Each row is a point on a tangle of strands that fork, close into loops and nearly touch. The rows are in no order.
Points whose rows are less than 774 apart are linked; no others are. Some points are linked to none.
j727: [-345, -263, 55, 780, -94, 17, 62, 512, -42, 418, 119, -119, -16, -62, -183, -46, 393, -109, -2, 14]
j345: [122, -157, -112, -488, 60, 255, 167, -29, 154, -159, -206, 183, 105, 138, -178, 0, -454, -553, -56, 212]
j490: [221, -267, 17, 329, -63, -32, 131, -146, -245, 258, 66, 174, 265, 184, 44, -283, 291, 325, 103, -341]
j493: [-275, -36, 57, -196, 230, -62, 222, 242, 446, -205, 115, 148, -168, -24, -332, 403, 144, -402, -48, 342]
j105: [615, 217, 337, 189, -73, -126, 180, -79, -236, -62, 12, -281, 283, -317, -84, -169, 363, 195, 129, -368]
j95: [-215, -319, -41, 75, -214, -35, -505, 275, 123, -106, 278, 90, -98, -64, -47, 37, 175, 195, 50, 198]
j175: [276, -71, 77, 255, 101, 67, -250, 106, 183, -18, 385, -53, 48, -336, -74, -176, 234, 241, -48, 21]
j657: [-40, -316, 315, -152, 18, 170, 87, -81, 520, -48, -418, 288, 237, -142, 68, -34, 157, -78, -21, -12]
j353: [-208, -360, -282, -68, -38, 311, -341, -186, -209, -4, -244, 327, 157, 365, 86, -596, -54, 14, 93, 36]
j997: [431, 2, 251, 257, 12, -7, 102, -270, -237, 112, 8, 14, 389, -187, 144, -417, 319, 365, 96, -479]
j8: [203, 239, 398, -207, 38, 239, 33, -298, 466, -124, 15, 155, 293, -274, 212, -181, 110, 146, -312, -273]
j943: [-313, 213, 61, -2, 87, -292, -31, 155, 202, -251, 144, -320, -576, -296, -144, 600, 35, -283, -136, 131]
j596: [-152, 319, -138, -546, 193, 334, -70, 94, 257, 36, -326, -109, 108, -284, 293, 162, -198, -109, -116, 256]
j438: [329, 213, 308, 154, 48, 112, -91, -63, 369, -92, 282, -76, 150, -239, 41, -162, 215, 155, -254, -178]
j652: [-393, 237, -12, -204, 152, -275, 320, 171, 184, -150, 59, -48, -429, 11, -216, 625, 4, -258, -69, 237]
j40: [138, -362, -30, 463, -61, 16, 257, 134, -128, 347, -128, 0, 165, 256, -159, -173, 342, 2, 118, -159]
j585: [124, 78, 59, 526, 33, -143, -317, -96, 38, -125, 403, -95, -302, 96, -178, -306, -213, -33, -73, 37]
j301: [-57, -380, 285, 571, -475, 71, -200, 48, 113, 144, 59, -1, 144, 173, 80, -339, 219, 133, -142, -306]
j746: [-111, -245, 25, -33, -44, 191, -418, -273, 93, -85, -124, 254, 113, 91, 296, -442, -144, 134, -41, -41]
j597: [310, -148, 206, 315, -251, -320, 85, 32, -150, -228, 135, -582, -368, -86, -325, 316, 126, -469, -31, -293]
j257: [-56, 431, 112, 237, 77, -164, -153, -165, -102, 38, 496, -6, -45, -187, 292, -92, 116, 566, -101, -231]
j586: [83, 288, -117, -604, 110, 336, 392, -54, 297, -23, -108, 89, 193, 132, 11, 96, -472, -393, -249, 152]
j30: [-225, 191, -26, 20, -15, 88, 103, 146, 124, 237, -402, -276, 99, 201, 334, 76, 229, 13, -48, -33]
j240: [-275, 275, -346, 141, 270, -15, 154, 222, -113, 263, 106, -104, -36, 335, 78, -15, 231, 127, 76, 204]
j721: [-207, 479, 36, -441, -73, 80, 42, -180, 72, 26, -149, -9, 76, -47, 443, 205, -201, 234, -180, -127]
j763: [114, 59, -350, 72, 449, 23, -65, 101, -195, 98, -131, -137, -177, -116, -50, -40, -71, 11, 212, 307]
j453: [79, -458, -301, 118, -212, 170, -272, -78, -371, 6, -164, 166, -42, 534, -315, -435, -95, -20, 96, 48]
j258: [179, 99, 92, -54, -199, -201, 125, -397, -370, -2, 24, 91, 80, 204, 157, 7, -136, 314, 86, -328]
j794: [-77, -67, -306, -533, 315, 112, 52, 18, -121, 8, -173, 359, 1, -332, -125, 143, -395, -135, 145, 411]
j738: [-581, -129, 137, 203, -39, 63, -52, 36, 337, 58, -226, 281, 116, 246, 186, -274, 217, -26, -27, 66]
j494: [-222, 108, 45, -426, -171, 222, -83, -203, 188, -82, -467, 80, 94, 178, 286, -95, -500, -308, -149, 42]
j497: [-79, -149, -81, -327, 23, 286, -408, -224, 120, -216, 5, 392, 92, -73, 125, -294, -424, -35, -78, 169]
j829: [7, -110, 95, 550, -257, 28, -76, 339, 98, 221, 80, -414, -21, 90, -42, -1, 283, -139, -149, -114]
j264: [31, -170, -73, 17, -84, 49, 266, 276, 118, 84, 350, 91, 123, 368, -211, 154, 285, 40, 25, 44]
j33: [-284, -330, 69, 281, 11, 219, 43, 3, 194, 195, -93, 283, 350, 165, 224, -466, 372, 132, -19, -137]
j25: [89, 254, 43, 120, 76, -254, -15, -319, -423, 45, 191, 81, 28, -95, 266, -101, 12, 524, 100, -308]
j970: [384, -17, -124, -330, -103, 28, -42, -409, -366, -125, 112, 208, -3, 47, -87, -91, -631, 26, 3, -92]
j680: [-79, 345, -212, 106, 245, -37, 199, 160, -74, 218, 391, -72, 56, 8, 151, 144, 329, 448, 0, -2]
j401: [-425, -218, -56, 515, 19, 117, -38, 410, 29, 367, 233, 107, 169, 51, -25, -255, 428, 164, 7, 112]
j239: [-97, 101, 75, 46, 56, -374, -104, -25, -78, -180, -79, -257, -502, -372, -67, 441, -169, -143, 77, 49]
j338: [130, 475, 322, -255, -260, -239, 237, -486, -250, -136, -54, 68, 105, -53, 218, 116, -290, 189, -29, -390]
j265: [-332, -253, -65, 292, 139, -140, 194, 306, -4, 219, -205, 115, -66, 113, -203, 69, 339, -176, 201, 186]
j451: [671, 138, 266, -334, 11, -86, 142, -304, -144, -295, 253, 184, 154, -496, -261, -21, -292, 72, 67, -91]
j495: [126, -5, -246, -25, 112, 151, 317, -44, 3, 108, 400, 124, 247, 630, -55, -146, 53, 38, -57, 30]
j651: [193, 397, 28, -67, 188, -184, 81, -86, -130, -15, -141, -253, -230, -325, 40, 239, -193, -9, 54, 7]
j477: [-203, -165, -15, 2, 281, -124, 396, 232, 239, 36, -94, 135, -100, 46, -311, 313, 268, -273, 128, 208]
j953: [-3, -62, 195, -301, 16, 341, -46, -175, 473, -61, -220, 197, 347, -112, 311, -168, 90, 80, -204, -125]
j926: [699, 169, 144, -123, -45, -191, 190, -309, -432, -225, 387, 24, 78, -144, -271, -64, -174, 201, 139, -210]
j213: [-730, -204, -47, 370, 71, -167, -22, 454, 10, 196, -288, 167, -48, 107, -218, -233, 391, -323, 201, 326]
j914: [372, 44, 306, -323, -141, -192, -27, -215, -69, -337, 82, 49, -110, -541, -215, 267, -375, -82, 12, -93]
j896: [265, -78, 130, 31, -98, -131, 261, 205, 130, -22, 267, -161, -31, -37, -215, 377, 293, 32, -13, -95]
j519: [-79, -83, 321, 622, -236, -325, -9, -1, 160, -146, 133, -404, -423, 55, -225, 162, 100, -504, -193, -291]
j84: [195, 4, 80, 306, 31, -266, 267, -69, -122, 28, -208, -221, -227, 178, -167, 108, -22, -240, 90, -148]
j803: [-85, -52, 83, -249, -160, -14, 162, -255, -10, -17, -547, 80, 42, 321, 168, 66, -366, -249, -7, -113]
j992: [234, -95, -216, -305, 280, 263, 236, -97, -6, 6, -80, 223, 214, 213, -110, -136, -266, -171, 77, 162]
j304: [527, -49, 336, -89, 13, -240, -58, -53, 3, -381, 108, -131, -187, -722, -367, 290, -13, -153, 97, -45]
j777: [-78, 493, -27, -490, -74, -17, 286, -375, -211, 34, -77, 120, 134, 48, 402, 132, -474, 178, -115, -249]
j434: [109, 182, 212, 475, -203, -33, -62, 298, 84, 162, -120, -667, -57, -148, 133, 71, 356, -83, -196, -320]
j520: [-174, -196, 199, 428, -154, 231, -221, -28, 250, 189, -113, 16, 243, -47, 365, -508, 296, 197, -125, -273]
j133: [449, 148, 329, 227, -198, -255, 227, 19, -84, -54, 222, -296, 13, -166, -212, 161, 297, 92, 9, -308]
j3: [-276, -263, 113, 14, 101, 49, -90, 34, 369, -89, -136, 398, 71, 6, -73, -163, 115, -87, 72, 226]
j870: [319, -447, -120, 267, -197, -12, -368, -67, -288, -58, -68, 35, -180, 118, -335, -231, -112, 52, 117, -85]
j833: [-391, 191, -241, -138, 129, 116, 157, 115, 14, 163, -171, -13, 138, 408, 205, -43, 111, 36, 39, 179]
j459: [-80, -247, 41, 128, -219, -323, -198, 150, -92, -309, 103, -613, -496, -213, -162, 592, 154, -492, -46, -59]
j135: [-203, 296, -43, -174, -99, 69, -93, -58, -43, 147, -245, -226, 119, 144, 566, 79, 75, 343, -97, -174]
j316: [-266, -190, -219, 262, -190, -35, -335, -15, -212, 9, 314, 180, -122, 415, -11, -282, -12, 237, 43, 89]
j897: [-197, -268, -97, -208, -244, -68, -298, 145, -33, -223, 404, 264, -142, 44, -161, 254, -25, 265, 108, 241]
j403: [178, 117, 141, 1, -148, -82, 87, -213, -14, -86, -271, -197, -80, 197, 47, 19, -263, -174, -33, -168]
j756: [251, -190, -49, -274, 139, -121, 269, -53, -72, -100, 3, 168, -170, -100, -338, 309, -266, -191, 146, 133]
j706: [-122, 274, -141, 57, 185, 95, -149, -32, 38, 10, 584, 43, 14, 99, 213, -150, 61, 355, -114, 6]
j24: [-409, 50, -308, -510, 129, 249, -268, 115, 14, -96, -310, 147, 76, 118, 26, -206, -322, -331, 73, 480]
j611: [-136, -32, -467, -336, 357, 187, 152, -51, -240, 87, -30, 336, 208, 340, -74, -215, -95, -21, 190, 304]
j837: [-62, -76, 237, 458, -404, 42, -123, 152, 245, 59, 299, -152, 37, 255, 68, -91, 206, 21, -213, -201]
j410: [-549, 71, -146, -245, 45, 62, -418, 161, 104, -220, -362, -68, -215, 10, 40, -13, -246, -464, 64, 423]
j449: [-338, -19, -313, -244, 134, 153, -151, 169, -49, -27, -108, 158, 124, 313, 5, -212, 62, -90, 114, 384]
j107: [38, 203, -176, -56, -95, -299, 185, -106, -400, -32, 229, -150, -320, 362, -97, 282, -303, 146, 68, 28]
j593: [11, 64, 181, -64, -6, -103, -69, -141, 114, -36, -31, 142, 25, -326, 157, 102, 54, 286, 30, -123]
j981: [426, -310, -66, 279, -22, 24, -482, 85, -87, -88, 314, -69, -99, -222, -247, -164, 9, 167, 56, 62]
j365: [-345, 139, -70, -518, 13, 278, -109, -268, 239, -134, -73, 450, 171, 30, 249, -207, -622, -240, -193, 195]
j814: [402, -99, -129, 7, 188, 40, 388, -231, -128, 44, 102, 156, 168, 377, -210, -191, -64, -30, 72, -48]
j646: [-293, -50, -217, 299, 38, 41, -9, 344, -104, 401, 318, 31, 154, -6, 206, -25, 500, 490, 21, -22]
j19: [18, 412, -24, -699, -18, 334, 174, -64, 305, -15, -108, 83, 178, -251, 236, 238, -442, -191, -370, 72]
j130: [183, -92, 56, 385, 67, -85, 407, 164, -8, 272, -321, -309, 16, 107, -123, 84, 333, -215, 80, -147]
j839: [231, -393, -215, -483, 28, 87, 42, -24, -207, -57, -328, 309, -43, -275, -297, 159, -407, -244, 194, 233]
j603: [298, -35, 236, 71, -35, -192, -252, 101, 163, -315, 443, -253, -317, -453, -287, 303, 44, -30, -45, 33]
j689: [2, 10, -250, -237, 279, 100, -158, -63, -195, 68, -389, 88, -93, -277, 146, -40, -318, 10, 167, 239]
j59: [-153, -109, -92, 308, -214, -185, -63, 339, -244, 243, 124, -183, -96, 21, 66, 262, 323, 368, 75, -56]
j201: [-10, -122, -98, -65, -198, -242, -119, 77, -254, -20, 249, 35, -146, -13, -11, 359, 44, 410, 152, 18]
j642: [459, 228, -261, -131, 252, 22, 56, -111, -335, 32, -138, -325, -99, -87, -55, -38, -375, -99, 68, 116]
j12: [-273, 147, -229, -332, 222, 166, -231, 293, 150, -40, -387, -257, -139, -228, 149, 187, -48, -235, 63, 403]
j37: [-16, 357, 87, 261, 48, -15, 26, 126, 89, 225, -341, -480, 11, -173, 319, 25, 335, 124, -105, -214]

A tip is a point with one link. Name the tips that can be reached along the links from each point below, in the order of the rows.
j133 => j95
j265 => j213, j756
j914 => j926, j603
j597 => j519, j459

A fork is a point with three links, a tip a point with one. Leave the first point through the second and follow the links. Name the first fork or tip that comes.
j403 / j803 => j829
j652 / j943 => j756
j257 / j25 => j30
j981 / j870 => j992

Name the points in between on the shortest way along the links from the first point to the second, in order.
j829 / j438 => j837, j301, j520, j33, j738, j3, j657, j953, j8
j213 / j689 => j265, j477, j493, j652, j943, j239, j651, j642, j763
j410 / j33 => j24, j449, j833, j30, j37, j434, j829, j837, j301, j520
j345 / j746 => j992, j814, j495, j264, j896, j133, j105, j997, j490, j40, j130, j84, j403, j803, j494, j365, j497
